Points on a hilly landscape, in no order, each with its height.
From any point a ball rolls to the lowest of the 2 points nearest to it. It stops when none of these is lower. Distance is the straight distance between rows; heights are no part of it.
(1182) h=419: [157 164 132 151  73 110 182 103  92 106 160 120 119 174 132 169 124  68
 122 167  81 115 115 110 161  54 163  83 185 129 103 117 191 120 110 130
  90 102 144 107 121 148 147 110 178 104 135 146]
(22) h=443: [101 138 117 106 125  93  95 125 171 163 141 100 100 132  72 125 133  99
 124 115 122 137 109  90 135 111  91 108 166  99 115 109 109 100 137 120
 180 178 130 143 114  91 107 110 125  87 148 165]
(401) h=333: [119 139 114 107 138  89 118 206 147 152 110 153 154 114 141 122 124 188
 175 105 126 133 116 134 129 141 161 145 134 168 135 140  89 148 159  93
 150 149 149 165 131 146 142 121 114 131 105 147]
(970) h=314: [ 87 136 111 115 114 151 141 113 162  64 194 125 123 178 128 136 101 132
 138 194  89 126 139 111 125 178 129  96 139 140 141  79 141  98 156  88
 130  58 132  84 152 170 134  77 116 134 133 140]
(932) h=271: [ 59 125  80  79 108 111 126 186 120 139 103 151 133 172 146 108 107 147
 138 112 131 131 109 131 116 128 142  85 157 123 132 157 100  70 178 170
 176 138 130 125 142 113 149  95 118 116 102 146]
(410) h=450: [160 154 107 120 161  90  97 153 157 144 116 165 104  55 141 129 118 126
 127 121  77 137 100 124 148  99 140 161  75 111  84  56 108 155 146  72
 153 154 189 151 138 132  97  98 122 114 154 173]
(1134) h=379: [ 97 143  98 112  96  86 126  92 113 132 111 145 125 128 122  98 179 154
 132  89 112 129 118 117 108  98 127  63 160 109 154 141 132  56 139 165
 203  86 119 154 168  87 168 101 126  92 120  94]
(1028) h=421: [169 139  99 116 139  75 119 120 135 148 108 141 119  68 138 117 161 147
 164 111 114 158 119 129 120 138 149 106 141 171 141 126 132 150  78 140
 138 128 127 154 158 100 133 133 156 136 118 106]
(49) h=393: [146 153 118 142 108  98 168  75  99 125 136  93 135 106 137 130 148 103
 141 145  86 113 102 124 149  53 165 106 159 139 138 116 168 105 102 119
 135  94 147 139 127 120 159 104 151 112 137 120]
(1133) h=564: [157 125 154 104 147 111 103  98  82 203 112 144 182  95  87  94 142 140
 146 137 182 124 140 144 132 183  83 146  92 163 163 153  63 139  85 148
 145 189 110 148  98  89  57 163 125 171 137  88]
(1003) h=434: [169 123 155 125 152 162 112 178  84 185  60 184  98 145 150 105 154 146
  93  72 178 124 181 158  75  55 148 162  83  86  72 155  64 114 141 132
 131 176 136 125 121 130 146 204 111  92 162 146]
(394) h=625: [104 135  97 148 172 138 118 167 119 175 146 125 226 138 148  97 134 182
 188 107 178 114 105 181 142 238 133 131  97 208 147 173 109 169 137 200
 136 164  87 104 104 134 160 130 117 170  91  66]
(859) h=444: [186 111 153 151 142 126 123 125 122 137  95 142 100  97 121 129 121 111
 132 107 158 142 151 120 105 132 119 139 124 106 125 154 127 141  81  90
 103 135 127 121 116 135 116 177 146 131 126 119]
(1148) h=265: [134  88 166 141 155 163  85 155 139 106 150 107 119 125 140 160 171 167
 130 160 164 119 150 113 126 139 103 151 160 149 142 115 114 152 136  82
  85 144 135 133 115 138  99 183 109  99 148 156]
(1239) h=375: [157 130 122 119 135 139 162  38  75 141  92 135 148 112  85  77 117 102
 105 134 139 112 149 153  92  62 119 160  75 139 157 137  78 124  80 161
 146 117 145 162 109 102 107  94  96 192 155  97]
(864) h=279: [106 153 115 126 110 165 121  93 117  99 102 100 167 121 146 114 166 128
 104 139 139  96 139 117  94 171 127 146  94 120 130 181 190  92 123 104
 130  62  77 102 163 133 163 111 108 181  97  63]
(291) h=402: [177 133 188 113 125 142  86 190 118 191  93 185 114 115 121 120 124 128
  87 102 173 116 166 141 125  40 110 159  98  88  73 105  46 131 143 107
 131 194 168 134 126 126 112 202 107 100 177 177]
(1327) h=630: [109 106  76 128 146 147 155 131 106 122 114 125 172 123 149 115 101 125
 155 129 150 101 115 128 149 172 121 177 126 183 141 175 108 117 135 174
 101  94 101 113 118 124 161 112 121 201  86  83]
(826) h=294: [124 146  82 127 132 169 172 140  52 106 127 125 149 115 204 176  98  94
 115 141 137 125 130 140 178 131 161 159 114 109 119 153 162  93 114 203
  75  71  77  84 120 139 136 109 149 208  97  80]
(188) h=457: [156 142  94  86 116  74 125  66 132 154 122 152 145 116  89 106 173 148
 165 159  95 137  95 117 136 135 151  82 171 186 134 123 120 126  99 165
 148 153 138 181 152  77 116 132 147  94 144 126]
(767) h=152: [116 111  77 147 151 156 151 110 110 147  56 145 131 147 137  68 148 135
  83  69 154 108 162 160  74  81 135 186  97  86  96 200 145  95 160 172
 169 135 110 117 130 147 150 133  86 110 101 121]
(1180) h=722: [169  92  98 114 181 123 115 125 164 116 110 140 107  86 191 121 115 124
 127 119 117 125 111 130 118 145 118 109  67 107 131 124 121 153 150 160
 113 139 148  96 157 152 148 156  72  85 160 167]
(733) h=343: [205 128 153 137 157 148 150  74  69 117 119 118 130  86 119  94 115 103
 120 127 171 110 158 140 121 102 140 155  73 119 148 121 103 168  67 129
 145 124 153 139  86 117 123 132 118 189 157  98]
(72) h=522: [ 97 123 140 117 116 132 107 122 131 105 153  88 129 120 121 168 137 153
 175 156 150 141 130  95 159 178 128 103 179 148 163 138 164 151 102 118
  90 136 128 155  74 110  85 106 155 128 123 120]
(878) h=299: [188 116 190 154 115 147 140  39 112 124 124  98 150 124  72 102 114  78
 118 144 168 121 133 109 146 118 124 147 106  98 114 131 129 180  84 113
 147 156 158 143  78  99  92 159 131 186 146 106]
(683) h=201: [118 137 158 136 110 133 162  83 177  66 206 128 101 173 110 183  99 140
  93 177  51 171 112 138 170 149 131 113 147 124 108  67 187 152 133 150
  77 108 105 120 139 189  64 108 140  94 148 161]
(513) h=493: [102 151 105 113 106 116 138  88 135 139 147  90 139 131  81 147 141 120
 171 160  93 146  94  85 175 151 142  89 179 167 118 148 160 123  82 154
 126 158 120 167 115  73  87 110 171 109 129 119]
(824) h=508: [128 159 147 151  68 179 165 107 113  77 173 153  97 175 134 149 104  50
 116 154 154  74 156 117 175 104 137 117 146  77 113 151 181  94 125 102
  32  70 110  68 112 186 176 131 147  90 129  91]
(289) h=500: [140  84 179 119 123 148 103 126 139 117 119 178  74 173  82 116 116 127
  94 124 168 132 179 129  99 138  62 140 106  78 120 132  78 109 160  83
 124 142 130  88 126 157  90 178 114  92 156 177]
(281) h=257: [114 137 145 122  92 137 182 159 140  68 188 141  60 160 117 148 115 117
 119 140 117 140 159 123 139  79 157  89 154 104 121 104 137 118 114  92
 104  84 122  98 167 161 148  94 147  68 154 143]
(701) h=611: [ 88 123  90 111 145 156 111 144 126 163 117 109 194 119 169 121 136 144
 178 148 189 117 127 144 151 227 150  96 139 185 140 169 143 138 130 168
 107 154  86 114 101 112 112 146 131 133  94  78]
(139) h=304: [ 96 128  85 110 137  95 138 198  99 169  97 147 171 146 162 108  98 175
 143  87 132 129 107 153 127 128 143 152 139 151 151 183  93 108 153 173
 161 144 141 133 124 131 156 107 104 153 105 133]
(198) h=588: [149 138 143 129 122 129  83  84 136 110 125 102 109 136  99 110 159 111
 108 147 114 115 143  79 100 132  52 119 109  54 142 111 101  76 148  99
 185 124 129  97 133 132 133 160 122 123 154 157]
(1295) h=246: [105 122 130 123  97 153 167 128 101  98 163 124 132 124 165 194  74  99
 104 174 116 146 110 132 181 125 134 137 148  96 125 133 158 102 107 169
  56  85  99  79 135 145 108 108 145 186 136 114]
(176) h=577: [124 137 116 128 100 121 169 121  93 118 189 110 109 166 144 212  95 115
 122 195  68 173  85 108 164 118 185 116 169 127 126  90 142 139 106 177
  86 127 125 138 120 135  74  74 179 146 154 151]
(877) h=145: [126  92 202 163 102 150 131 128 159 106 194 155  59 114  76 134  95 143
  82 108 137 154 137 132 162 117 104 160 118  80 102  95 141 165 119  73
 117 136 165 109 126 181  80  96 118  77 158 169]
(101) h=466: [147 125 133 127 107  81 145 130 136 155 101 133 116 144 102 131 127  75
 136  86  89 123 102 115 138  27 138  67 159 116  91  92 127 133 149 149
 167 140 177 166 118  81 170 123 165  70 128 162]
(257) h=297: [138 107 154 110 140 135  82 184 153 125 133 156  99 127 121 164 166 161
 133 164 128 140 135 119 115 112 134 118 137 160  97  90  92 147 149  65
 110 152 144 135 152 133  87 165 139  72 147 183]
(1041) h=614: [104 104  95 116 130 111 121 111 137 149 117 128 160  99 112 115  85 116
 173 151 133 122  88 112 160 182 102 145 139 165 136 165  96  98 129 161
 119 144 118 122 104 124 107 123 130 164  96  96]
(646) h=590: [128 115 120 106 135 144  93 106 111 175  87 143 192  94 109 105 124 138
 148 131 191 123 135 121 138 195 105 126 121 164 148 201 106 114 104 155
 137 154 100 118 107 107  93 161 112 148  95  87]
(112) h=315: [135 169 100  97 110  56 130 109 132 124 109 156 112 126 177 127 126 131
 106 128  75 142  89 161 107  62 164  93 121 123 119  78 138 110 163 136
 144 124 154 102 163 162 160  62 118 137 126 165]
(38) h=456: [131 144 132 105 144 162  93 186 127 149  69 158  89 163 148 115 159 178
 119  67 162 141 188 137  99  81 159 117 114  87  62 161  96 100 180  91
 162 145 123 105 151 130 150 172 103  61 143 158]
(1199) h=349: [127 152 103 131 134  79 128 102 178 116 135 121 114  97 173 134 105 118
  98 121  85 156  83 151  87 118 130 105 100 104 163 101 133 128 128 145
 130 129 120 104 158 165 156  84 105 162 108 121]
(1052) h=404: [151 142  79 129 153  93 126 138 122 132 133 129 161 127 171 122 149 189
 166 133  70 119  99 152 102 174 150 138 116 210 157  98 154 171 113 130
 120 102 152 153 154 134 171  77 127 157 125 132]
(378) h=197: [106 112  65 132 151 149 139 157 129 138  92 122 149 142 149 111 159 146
 118 103 137 123 137 150  85 131 140 145 138 127 114 196 160 101 122 151
 154 122  93 115 167 121 156 145 111 104  98 128]
(1022) h=366: [ 86 120 120 140 119 127 176 129  82 115 110  93 144 110 138 111 136 134
 141 106 119 105 123 136 122  57 149 150 147 137 161 151 128  91 135 127
 131  85 129 175 130 112 163 115 133 115 123 108]
(905) h=336: [175 122 149 126 127 125 104 175 169 142 115 169  94  92 117 135 138 117
 136 124 130 132 119 133 152  70 146 121 125 111  79 103  92 164 133  97
 114 159 169 140 138 135 134 190 141  67 150 181]
(822) h=372: [165 122 135 131 124 114 141 155 114 139  86 131 116 118 140 112 116 127
 145  90 149 117 137 130 157  52 145 137 146 118 107 141 102 138 144 119
 134 137 176 135 111 123 172 167 122  94 143 164]
(1383) h=254: [130 111 152 134 146 132 161 108 149  95 156 100 140  91 117 139  78 104
 107 130 129 129 121 154 130 127  97 184  67 114 138 133 133 154  97 114
  86 130 109 105 134 159 126 101  96 173 147 114]
(884) h=409: [141 144 123 146 149 106 128  43 134 149 121 123 135 100  93  93 120  92
  73 120 118 120 116 127  97  88  93 181  88  98 152 148  82 103 100 114
 151 148 129 119 115 114 114  99  92 181 133 118]
(639) h=647: [ 80 143  88 132 121 150 145 159 109 179 140 150 191 157 145 100 150 170
 154  95 147 115 104 154 143 227 170 134 143 192 173 208 149 129 121 164
 128 110  98 155 143  74 166 110 128 172  93  54]
(41) h=416: [142 131 118 146 160  92  98 160 136 167 126 143 119  63  98 115 132 137
 119 109 115 136 111 132 126 114 104 187  98 141 128  98  70 149 108  98
 160 176 160 160 127 114 108 109 125 146 119 151]
(301) h=282: [103 142 126 131 117  92 140 132 179 105 175 123 113 153 116 150  93 158
 133 151  49 160  93 133 136 145 142 143 142 147 109  54 153 147 171  94
 147 134 147 143 146 173 102  77 124 116 134 167]
(500) h=558: [116 133  94 131 132  87 154 152 108 123 176 146 111 127 145 168  93 151
 152 164  68 174  68 150 150 142 171 126 145 171 121  68 114 161 118 170
 114 165 159 144 131 134  96  73 164 160 124 152]
(63) h=636: [ 97 140  67 126 150 122 136 177 126 167 130 143 183 165 170 122 133 170
 170 122 117 148  77 175 125 203 172 113 136 192 151 153 118 151 137 213
 124 138 101 135 133 122 163 121 148 179  77  91]
(1313) h=199: [ 90 123 165 152 110 140 135  86 155  66 170  81 138 121 123 159  89 125
 107 163 117 136 118 130 138 159  90 136 119 114 142 122 174 130 135 107
 105 107 107  74 128 172 106  97 102 167 123 114]
(286) h=433: [169 151 127 152 121 112 181 131 122 106 163 114 118 109 145 175 105  87
 139 138  83 138  95 143 181  79 149 138 151 121 117 109 168 158  86 142
  63 127 130 123 110 168 134 125 166 129 129 156]
(318) h=405: [203 107 181 131 136 130 105 124  87 198  89 149 124 124 107 113 134 107
 104 111 176 135 170 120  94 111  94 134 128 104 128 142  88 128  73 139
 136 173 136 137  96 108  98 210 143 153 146 129]
(1236) h=461: [146 128 112 144 170 137 128 134  71 117 117  98 137  98 170 127 154 139
 129 104 170 112 162 145 135 169 117 174 115 170 156 145 166 164  80 112
  93 102 104 103 129  96 134 101 131 179 123  90]
(119) h=479: [173 150 150 135 139 117 127 111 151 135 164 137 107  72 138 153 142 121
 121 172  78 132 109 111 114  88 164 132  85 122  84  49 150 148 127  42
 126 128 160 132 141 172 106 106 123  91 176 161]
(496) h=740: [141 126 101 118 123 130 103  95 155  76 118 123 110 153 154 129 146 144
 129 166 112 133 163 109  78 154 113  87 142 122 114 103 186 102 125 125
 132  97 134  81 175 172 144 128 105  86 149 153]
(148) h=598: [113 158 136 147 113 137 154  97 141 124 185  80 118 147 111 180  91 113
 133 143  72 180  60 103 180 136 168 118 144  97 101  92 166 148 102 156
 136 159 123 139  89 149  89  96 160 124 140 149]
(579) h=239: [112 125 124 106 129 145 150 179 103 171 107  83 136 107 158 109 139 126
 154 110 183 113 157 139 145 101 182 117 158 173 153 134 116 146 148 147
 121 139 111 169 107 114 154 155 142  83 122 120]
(556) h=212: [134 105 188 140  91 144 162 151 141 111 175 143  52 148  68 132 100 113
 109 109 154 131 175 106 144  67 123 147 142  85  94 131 114 126 104  87
 115 126 141 112 146 142 132 117 145  63 181 151]
(1142) h=217: [165  94 201 172 122 141 123  83 169 112 149 140  98 122  63 130  86 106
  88 112 153 145 129 128 140 117  76 145 118  77 118 118 126 171 116 116
 129 170 160 125  92 159  80 158  99 111 140 157]
(505) h=384: [153 125  98 124 167  57  85 141 150 157 105 140 165 114 152 117 159 180
 173 119  71 117  76 131  92 155 100 154  77 171 139  99 109 163 153 108
 159 130 164 156 163 128 171  88 106 148 146 143]
(454) h=277: [104 137 114 140 170  57  48 193 172 171  96 182 183 158 147 112 114 178
 121  60 129 111  76 153 104 156  72 125 121 142 149 128 100 166 204 131
 161 180 159 119 122 125 156 112  64 161 102 146]
(1068) h=732: [178 108 124 131 144 112 101 115 141 114 104 136  89 109 184 133 150 125
 123 128 123 124 137 120  83 110 124 111 112  77 100  96 147 118 127 102
 125 122 153  90 154 153 153 159  99  89 172 153]
(1222) h=283: [145 124 149 127 121 130 114 195 110 198  87 113 108  82 151 116 159 151
 133 123 157 133 174 129  99 114 147 164 129 164 136 109  88 143 142  97
 133 141 135 162 147 117 138 177 150 101 141 136]
(704) h=300: [ 87 157 143 107  54 175 152 110 118  80 133 110 119 148 142 176  98  71
  99 172 100 148 143 117 176 105 150  63 144  90  98 111 184  76 114 192
  83  65  90  91 141 120 133 105 170 153 128  96]
(126) h=403: [166 117 138 146 109 137 166 132 134 108 122 110 124 122 152 136  94  94
 135 106 132 128 114 142 163  85 138 124 146 102 122 139 141 141 111 175
 101 122 146 116 107 147 186 167 140 119 128 146]
(589) h=601: [178 131 179 167  99 127 110  78 131 118 118 111 115 163 109 120 157  79
 106 147 108  95 142 105 120  95  72 129 114  60 100 123 141 112 132  72
 138 122 170  88 113 142 160 181 142  96 160 169]
(214) h=335: [ 98 136 111 126 117 132 131 133 124  87 157 108 131 171 144 112 151 155
 147 154 133 104 150 111  94 185 144 118 162 142 161 121 144 106 151  61
 157  69 124 110 147 133 155  89 128 157 116  99]
(1272) h=481: [123 140 108 120 129 158 154 116  61 110 118  87 140 100 170 137 141  82
 131 116 169  83 148 110 178 128 141 143 146 149 165 151 175 125  98 137
  63  84  98 129 105  73 133  83 145 174 104  81]
(622) h=233: [ 63 110  47 127 147 151 156 168 114 161  95 132 157 162 163 114 131 146
 105  79 104 135 105 163  82 112 158 122 131 113 112 173 155  79 174 203
 185 113 103 134 149 113 163  90 111 107  78 130]
(76) h=318: [121 107 154 136 153 138 170 138 154 100 194 114 106  77 105 152  83 108
 124 120 112 151  99 148 199 132 135 172  95 119 111 100 136 189  91 114
  86 139 113 142 110 137  87 109 136 137 137 135]
(960) h=105: [100 115 105 161 123 176 157 112  70 141  72 141 135 147 103  78 170 132
  90  79 164 107 193 144  76  88 147 154 129 100 120 213 158  67 138 164
 179 103  84 149 138 103 127 168 125  91 101  83]
(777) h=374: [120 131 115 148 161 136 138 180 164 147 164 126 109  60  85 146 100 117
 139 125 103 152 105 135 163 118 140 177 107 181 103  89  84 174 103 121
 122 160 128 159 135 125 104 109 148 114 127 149]
(702) h=243: [ 87 144  73 116 148  49  78 149 187 145 126 167 138 148 154 122 118 150
 118 103  95 123  70 148 105 161 102 101 158 120 158  99 104 118 187 163
 149 172 151 128 127 121 151  82  79 169 101 146]
(1163) h=240: [117 130  92 142 121 165 128 122 129  82 100 105 119 126 159 126 136 129
 114 126 147 132 147 131 108 168 131 129 136  98 120 181 206 112 109 139
 111 107  95  90 139 155 133 145 121 130  93 112]
(738) h=223: [123 111 144 116 130 212 113 119  83 107 111 101 115 160 125 123 203 128
 115 135 199  99 183  92 108 147 133 135 155 120 134 172 128  93 131 111
 124  90  77 138 130  90 135 179 144 139 114 100]
(146) h=151: [ 68 108  89 156 136 185 184 134  68 142  95 113 148 134 143 106 127 126
 121  77 150 119 169 142 122  96 187 129 152 119 119 188 172  89 166 190
 155  94  91 161 107 110 130 148 127  88  83  89]
(676) h=347: [106 176  75 101  77 102 124  86 114 108 120 151 139 149 129 137 141 143
 126 151  76 138  98 109 124 107 129  74 178 111 139 134 145  45 129 208
 167  87 111 126 166 140 160  93 140 146  92 112]
(590) h=422: [167 149  88 139 155 122 142 158 102 109 133 133 107  81 194 157 150 150
 150 128 120 136 140 149 117 149 182 128 130 193 141  84 171 183  98 122
  90 102 130 137 138 158 147  70 144 142  98 121]
(1097) h=523: [126  92 149 112 109 172  97 124 156 112 113 140  97 143  95 121 132  81
 110 151 179 125 175 102 112 137  73 121 127  94 108 157 110  80 124 122
 117 109 102  85 140 127 115 200 136 101 141 134]
(1175) h=331: [153 127 144 126 136 112 118 120  94 166 131 134 145 113 135 116 182 174
 129 130  93 120 105 112  86 140 129 181 102 127 163 143  86 109 123  46
 158 108 143 159 147 115 145 113 128 158 148 123]
(288) h=442: [155 143  87 146 174 132 129 172  88 107 139  97 114  74 169 116 137 153
 151  92 151 133 153 165 146 166 138 157  86 178 153 117 132 178  99 160
 135 112 123 120 124 145 166 109 148 161 102 121]
(180) h=321: [108 125 132 113 106  89 142 180 148 135 133 131  98 122 116 136  84 150
 146 120 101 141 126 112 151 112 150 154 145 135 116 104 118 141 163  72
 141 143 154 154 132 150 101  93 135 111 132 169]
(274) h=307: [137 133 140 125 123 120 118  97  95 138 111 125 141 146 135 115 180 146
 113 136 122 107 131 108  57 146 100 152  93 108 147 159 127  67 134  61
 167  74 103 103 168 141 164 119 126 153 129 103]
(718) h=345: [112 121 176 114  85 151 137 123 177 115 150  82 116 153  78 128  87  74
 136 131 153 147 150 104 161 121 119  85 148  90 126 135 139 134 108 134
 136 129 127 134  96 112 124 161 159 114 135 135]
(194) h=245: [123 162 130 106 114 107 150  69 175  61 176 131 116 190 106 139  87 144
  94 186  36 144 124 139 121 147 117 112 120 134 121  47 160 131 168 130
 126 113 129 100 163 206 101  90 109  91 157 198]
(433) h=288: [ 96 129 144 119 106 149 174 106 150  74 234 118  91 166 107 123 105 106
 117 176 117 134 150 108 183 131 127 108 136  96 119  85 137 116 143  79
 137  73 117  71 136 173 104  78 142  99 155 149]
(1324) h=440: [169 141 148 168  93  99 179 123 127 120 139 145 112 174 106 149 129  54
 118 122  71 108 122 126 116  24 158  73 148 117  67  99 170 136 102 105
 121 117 180 131 137 115 181 121 171  58 144 141]
(103) h=280: [109 171  77  74 129  57 102 129 156 146  96 159 110 127 162 110 127 161
 143  95  89 135  93 134 107  96 155  86 139 113 126  85 104 110 177 153
 168 155 162 165 134 111 163  61  96 135 127 146]
(1088) h=492: [148 116 156 160  91 119 149 106 128  86 144 154  77 154 119 149 115  83
 137 137 147 108 137 132 139 111 125 140 138  86 105 144 176 129 111  77
  52 110 127  71 113 175 150 141 151  79 151 126]
(627) h=362: [183 136 220 108 110 142  99 176  76 222 115 165 137 141 126 126 148 146
  78 134 159 134 159 122  96  68  97 134 131 117 105 108  58 119 116 131
 145 205 128 135  97 140  86 216 137 137 152 168]
(1216) h=699: [155 113 136 148 188 120  88 154 162 118 120 143 147  68 141 148 150 172
 157 151 113 148 105 151 111 185 120 107 102 193 151  97 102 182 133 111
 106 150 135 157 130 140  97 167 115 117  95 119]
(644) h=572: [110 110 142 135 141 121  88 110 177 110 133 118 133 127  89 118 106 134
 122 153 123 123 131  99 123 173  57 142 129  93 145 122 104 102 162  99
 163 152 139 119 122 142  82 168  89 111 132 152]
(936) h=228: [153 108 179 141 129 184 121 132 153 116 158  86  84 113 123 158 150 110
 127 131 168 124 148 108 159  99 145 146 150 139 127 111 124 182 113  96
  65 134 130 146 105 116 141 162 149 108 150 140]
(1073) h=340: [ 97 136 154 105  75 163 162 116 149  88 153  81 107 165 111 158 105  61
 138 146 110 146 151 101 167 109 160  42 160 104 124 116 176 127 102 162
 105  81 120 141 104  93 139 116 193 111 134 117]
(690) h=540: [106 115 131 115 103 111 110 130 138 119 159 126 103 133 117 156 119 163
 179 171 103 169  97 114 145 166 155  81 173 159 125  89 140 164 127 135
 112 169 170 161  87 138  87  77 164 102 127 157]
(144) h=478: [132 143 162  96 129 122  67 184 156 135  94 176  88 164 107 130 129 153
 110  86 168 146 181 130 114 117  90 109 112  85 103 129  66 115 176  74
 146 161 130  94 140 147 115 166  94  75 140 182]
(163) h=385: [131 147  88 127 154  50 122 101 169 136 123 124 142  77 150 101 146 132
 147 113  87 148  78 147 114 156 120 124  89 144 163 132 108 147 111 157
 146 136 121 142 146 120 152  99 130 183  98  88]
(862) h=309: [ 86 151  68  86  92 120 120 159 121  82 118 158 110 184 118 131 112 132
 129 146 103 142 142  98 129 120 108  60 180 119 113 134 115  59 158 196
 164 108 119  96 167 139 147 103 137 100 100 169]
(1100) h=537: [149 133 143 117 136 113 139 115  72 173 133 107 154  81  95  84 157 128
 175 119 177 109 144 149 168 149 121 156  95 163 149 139  78 154  81 155
 144 167 127 180  89  60 114 138 160 161 151  75]
(137) h=323: [151 126 192  99 102 144  78 191  82 207 103 127 153 127 148 113 169 165
 113 137 205 128 171 119  99 113 146 122 127 138 120 118  77 132 148  92
 165 179 116 133 119 140  97 197 142  98 146 145]
(82) h=247: [181  95 224 149 112 178 133  88 133 128 153 126 100 162  56 123 115  84
  85 143 166 131 164 123 123 106 111 156 114  93  97 107 123 187  86  98
 123 155 158 152  92 117  74 177 137 144 170 145]
(634) h=334: [119 149 126 124 148  68  81 127 202 104 147 148 110 125 118 129 138 145
 119 124  81 131  83 113  74 147 107 106  96  99 122  65 103 142 180  77
 175 149 150 139 159 156 139  74  82 147 128 142]
(1177) h=128: [ 90 140 175 152 110 158 154  67 177  68 194  81 132 130 121 181  93 106
  95 164  81 158 103 123 212 157 114 118 118  87 108 100 203 156 127 134
  83 109  94  86 117 162  67 118 122 137 147 127]
(512) h=358: [156 146 111 103 147  85 105 107 116 171  89 124 135  95 159 125 176 159
 145 113  74 128 102 114  99  85 132 138  88 122 135 101 100 112 139 101
 158 112 153 162 150 114 174 100 119 107 160 147]
(89) h=677: [ 89  90 161 147 145 160  95 119 151 114 110 123 186 132  95 131 103 147
 134 161 144 113 135 130 117 223  69 145 125 171 171 158 126 129 149 105
 103 135 121 135  91 120  76 159  92 160  99  82]
(1128) h=656: [108 121 137 146 133 138 116 160 109 198 148 159 206 165  99  99 146 162
 162 114 170  97 108 140 123 228 124 149 136 212 183 182 107 152 121  99
 111 130 116 157 122  57 137 135 132 179 119  59]
(1080) h=435: [143 130 114 139 142 117 107  61 130 124  80 157 155 122 107  73 118 112
  70 129 134 100 143 145  65 142  65 184  63 122 172 173 103 128 103 148
 130 136 130 128 137 130 103 136  73 207 117 108]
(1257) h=507: [127 129 131 119 131 143 156 102  97 128 115  76 154  96 112 107 107  77
 159 136 158  99 140 128 192 129 127 156 128 142 146 153 135 139  97 152
 100 131 114 156  78  77 118 137 154 169 126  99]
(923) h=406: [120 135 118 111  96 102 121 126 115 138 109 111 107 137  97 113 164 133
 138 122 116 125 143  96 123  92 113  93 172 123 135 139 116  84 130 119
 183 117 139 146 153  89 142 132 155  78 144 146]
(601) h=666: [112 101 147 145 164 161  92 144 111 147  97 139 212 160 106 112 121 153
 138 128 176 103 137 151 101 238  84 163 103 192 162 163 141 174 104 121
 104 130 115 135 115  73  92 148 106 213 115  64]
(42) h=196: [ 93 113 126 130 143 185 182 161  74 150 103  87 151 116 160 115  97 105
 138  78 193 128 169 161 154  97 179 112 136 139 144 152 146 133 129 217
 120 120  93 154  84  93 139 163 138 112 107  87]
(263) h=354: [ 97 125 133 139 126  84 106 115 163  95 156 116 152 146 126 107 132 155
 142 146 110 122  85 126  80 174 110 113 117 122 149 109 132 133 143  84
 179 127 146 106 154 141 157  89 108 186 114  95]
(70) h=187: [118 107 143 103 127 177 128 135 130  98 148  82  98 158 129 145 176 110
 151 144 182 103 150  91 131 111 147 109 163 139 144 125 117 122 152 101
  98 100  95 158 125 102 149 152 150 101 131 127]
(714) h=688: [110  88 140 151 172 145  99 134 180  85 124 131 149 135 138 165 134 168
 149 161 121 140 124 139 110 211 102  97 146 181 163 124 152 147 161 104
  98 114 112 135 120 137  91 163 111 108  89 108]
(650) h=471: [154 126 146 151 118 137 141 106  95  96 101 141  97 137 114 143 138  96
 132 124 174  97 176 121 110 135 117 177 133 116 126 184 160 126 103  76
  44 118  88 111 119 148 117 160 146 133 119  94]
(798) h=477: [138 149 119 122 104  95 106 110 184 148 140 120 103 174  89 129 127  84
 126 107  94 139 101  89 162  89 124  85 168 101  62  72 142 146 155 136
 187 168 175 139 108 100 127 122 139  69 154 201]
(1144) h=308: [100 148 129 104 149  90  43 188 199 124 108 166 128 155 121 136 137 178
 120  94 110 131 104 136  93 143  88 107 112 130 121  87  89 145 200  82
 162 167 153 131 158 123 139 117  75 122 113 179]
(715) h=324: [ 80 142  63 165 153 188 186 143  43 132 110 117 165 129 186 147 120 126
 105  93 101 120 144 156 142 116 175 174 123 144 131 184 158  82 126 226
 102  56  71 114 129 117 158 100 137 174  73  66]
(494) h=261: [103 107 140 113 123 183 136 123  59 148 115 116 139 129 139 127 216 128
 137 116 199 102 156  87 135 139 165  79 160 143 145 179 145  98 125 149
 129  96  82 182 135  28 128 157 158 110 118  60]
(1014) h=346: [ 92 119  91 152 137 127 186 154  56 119 129 119 157 117 191 117 102 131
 111 111 114 116 121 174 118  72 164 164 121 135 159 148 130  87 128 166
 127  82 125 110 131 139 165  86 127 169 104  97]
(843) h=289: [131 102 174 131 116 141 142  89 188 139 154 100 113 103  96 118  61  78
 121 124 149 148  99 124 179 139 107 114 111  80 130 114 117 156 120 169
 124 164 144 124  93 129 114 157 117 140 137 130]
(693) h=710: [156  92 103 122 199 119  79 171 168 137  94 169 133 100 171 140 143 165
 134 109 127 146 113 151  83 160 114 118  95 143 117 118 111 154 146 120
 129 157 135 115 159 147 118 173  87  97 119 155]
(365) h=548: [112 114 144 135 106 157 119  90 182  81 144 138 109 125  63 109  75  84
  91 158 131 115 154 106 144 143  64 157 118  84 114 146 129  86 128 112
 118 117 114  99 134 150  87 170 100 126 125 132]

Call two points neighbours if one is among the 2 nearest of the other. Go from one point of each pair to the other, from neighbour to neighbour, staying as low as possible. Name the highest point that can't be avoided.
(960) / (702) | (798)
(378) / (1177) | (401)
(70) / (1295) | (286)
(877) / (702) | (263)
(877) / (1295) | (718)

For each start below, name the point where the ball stops.
(63) | (378)
(1041) | (378)
(176) | (702)
(1068) | (378)
(101) | (1295)
